Each row is a point on a landscape with many valleys, with its height.
A ball rolls from a point to the lowest of its 6 nearest points, and stops where none of them is lower. Distance is the straight distance between rows; heights are no part of it.
K_781 (h 1.34): [111 142 129 106 131 108 115 104 117]
K_637 (h 1.48): [130 147 118 115 201 133 122 149  68]
K_89 (h 5.45): [142 166 167 113 170 113  89 127  63]
K_550 (h 1.60): [106 135 125 111 138 110 128 108 123]
K_748 (h 2.46): [141 142 109  90 202 136 119 162  61]
K_789 (h 4.53): [ 98 137 124 114 156 120 145 119 113]
K_619 (h 5.00): [187 111 142 142  94 119  98 105 118]
K_922 (h 7.98): [167  96 153 204  77 119 133 103 144]
K_11 (h 4.90): [ 95 136 123 171  90 146 132 123 197]
K_58 (h 3.62): [129 130 121 138  93 139  99 115 150]
K_292 (h 4.02): [141 145 151 106 113 107 105 110 118]
K_166 (h 6.47): [146  88 141 204  56 109 156 102 163]
K_407 (h 8.08): [115 139 127 117 188 126 136 135  89]
K_778 (h 4.89): [189 123 173 112 113  93 105 103  98]
K_519 (h 6.00): [157 114 148 188  85 130 130 122 170]
K_956 (h 4.61): [ 82 107  97 122 131 155 142 121 149]
K_671 (h 5.82): [ 97 125 117 111 162 126 156 130 119]
K_171 (h 3.52): [137 135 130 125  94 127 102 118 139]
K_219 (h 5.01): [ 84 120 100 118 126 146 130 116 148]
K_636 (h 0.96): [ 75 112  89  94 127 162 168 163 162]
K_921 (h 4.60): [169 130 156 110 106 104 102 109 110]
K_533 (h 6.25): [171 110 152 186  90 125 117 120 142]
K_380 (h 1.54): [117 150 112 103 193 143 155 185 109]
K_691 (h 3.41): [ 63 122  81  87 123 165 179 176 174]
K_776 (h 8.96): [187 101 149 178  91 124 102 109 122]
K_377 (h 1.99): [106 135 119  99 185 138 164 170 118]
K_415 (h 3.63): [146 123 135 148  89 137 104 124 151]
K_665 (h 3.86): [159 126 145 124  99 120 101 113 123]
K_608 (h 7.88): [116 150 140 124 176 117 122 126  85]
K_855 (h 7.86): [179 102 147 181  92 127 112 114 136]
K_369 (h 1.64): [151 149 105  76 204 127 120 176  65]
K_587 (h 4.85): [110 135 120 153  92 147 106 123 176]
K_113 (h 3.35): [104 126 116 110 123 128 125 111 131]
K_259 (h 5.14): [180 142 189 115 135  91 101 104  87]
K_9 (h 5.68): [134 157 133 113 190 126 103 134  60]
K_282 (h 3.29): [ 69 108  94 122 118 181 162 146 176]
K_40 (h 1.50): [ 85 115  93 144 120 167 138 125 171]
K_682 (h 1.10): [205 102 145 162  97 102  84  83  95]
K_198 (h 3.68): [157 119 138 150  93 136 103 122 146]
K_684 (h 3.54): [ 77 127 109 169 106 157 139 119 198]
K_878 (h 7.56): [ 85 115 103  90 138 147 182 163 147]
K_775 (h 4.49): [201 116 178 130 129  83 100  91  89]
K_712 (h 1.52): [143 157 102  80 202 138 135 193  86]
K_161 (h 5.95): [196 101 143 177  93 113  92  97 113]
K_327 (h 4.64): [108 130 133 177  76 128 146 125 202]
K_368 (h 0.86): [ 72 138  91  84 135 146 181 180 160]
K_912 (h 4.58): [ 94 120 108 108 135 129 147 113 125]
K_521 (h 5.31): [131 115 147 185  70 127 147 126 190]
K_926 (h 3.94): [103 129 104 121 112 140 115 116 147]
K_430 (h 5.47): [115 136 138 175  83 142 125 120 181]
K_132 (h 3.97): [ 96 125 104 110 126 134 132 117 135]
K_385 (h 5.46): [137 163 156 119 167 107 102 121  76]
K_103 (h 2.09): [ 96 142 119 101 172 136 174 173 125]
K_664 (h 4.57): [ 76 101  90 113 125 162 160 140 159]
K_414 (h 5.85): [148 108 145 195  69 124 148 122 177]
K_96 (h 4.76): [135 151 162 112 145  98 106 109  91]
K_785 (h 6.60): [139  99 142 195  57 118 163 116 184]
K_266 (h 1.29): [206 105 157 137 112  85  96  88  86]
K_734 (h 3.39): [119 147 137 115 140 108 116 115 108]
K_600 (h 6.63): [ 81 112  96 104 135 149 168 141 147]
K_210 (h 6.64): [ 90 118 107  97 150 136 174 152 131]
K_647 (h 4.59): [ 88 121 101 142 116 155 119 117 165]
K_802 (h 4.70): [154 151 167 108 121  97 104 109 102]
K_964 (h 4.41): [176 129 149 126  99 111 103 114 123]
K_129 (h 3.23): [123 135 122 111 108 119 108 114 132]
K_203 (h 5.29): [112 143 135 109 163 110 130 116 103]
K_349 (h 1.26): [157 153 102  56 212 123 121 184  64]
K_490 (h 1.02): [134 155 106  87 194 150 141 191  98]
K_888 (h 4.87): [105 135 127 110 180 131 148 142 101]

Where does a ball stop that starts at each point below?
K_922: K_40
K_166: K_40
K_888: K_490
K_282: K_368
K_210: K_490
K_259: K_682
K_600: K_368
K_103: K_490
K_778: K_682
K_964: K_781
K_89: K_781

Two balls start at each pair of points below. Name the first point that both come to, or write never.
K_664, K_912: never
K_785, K_11: K_684
K_415, K_58: K_129
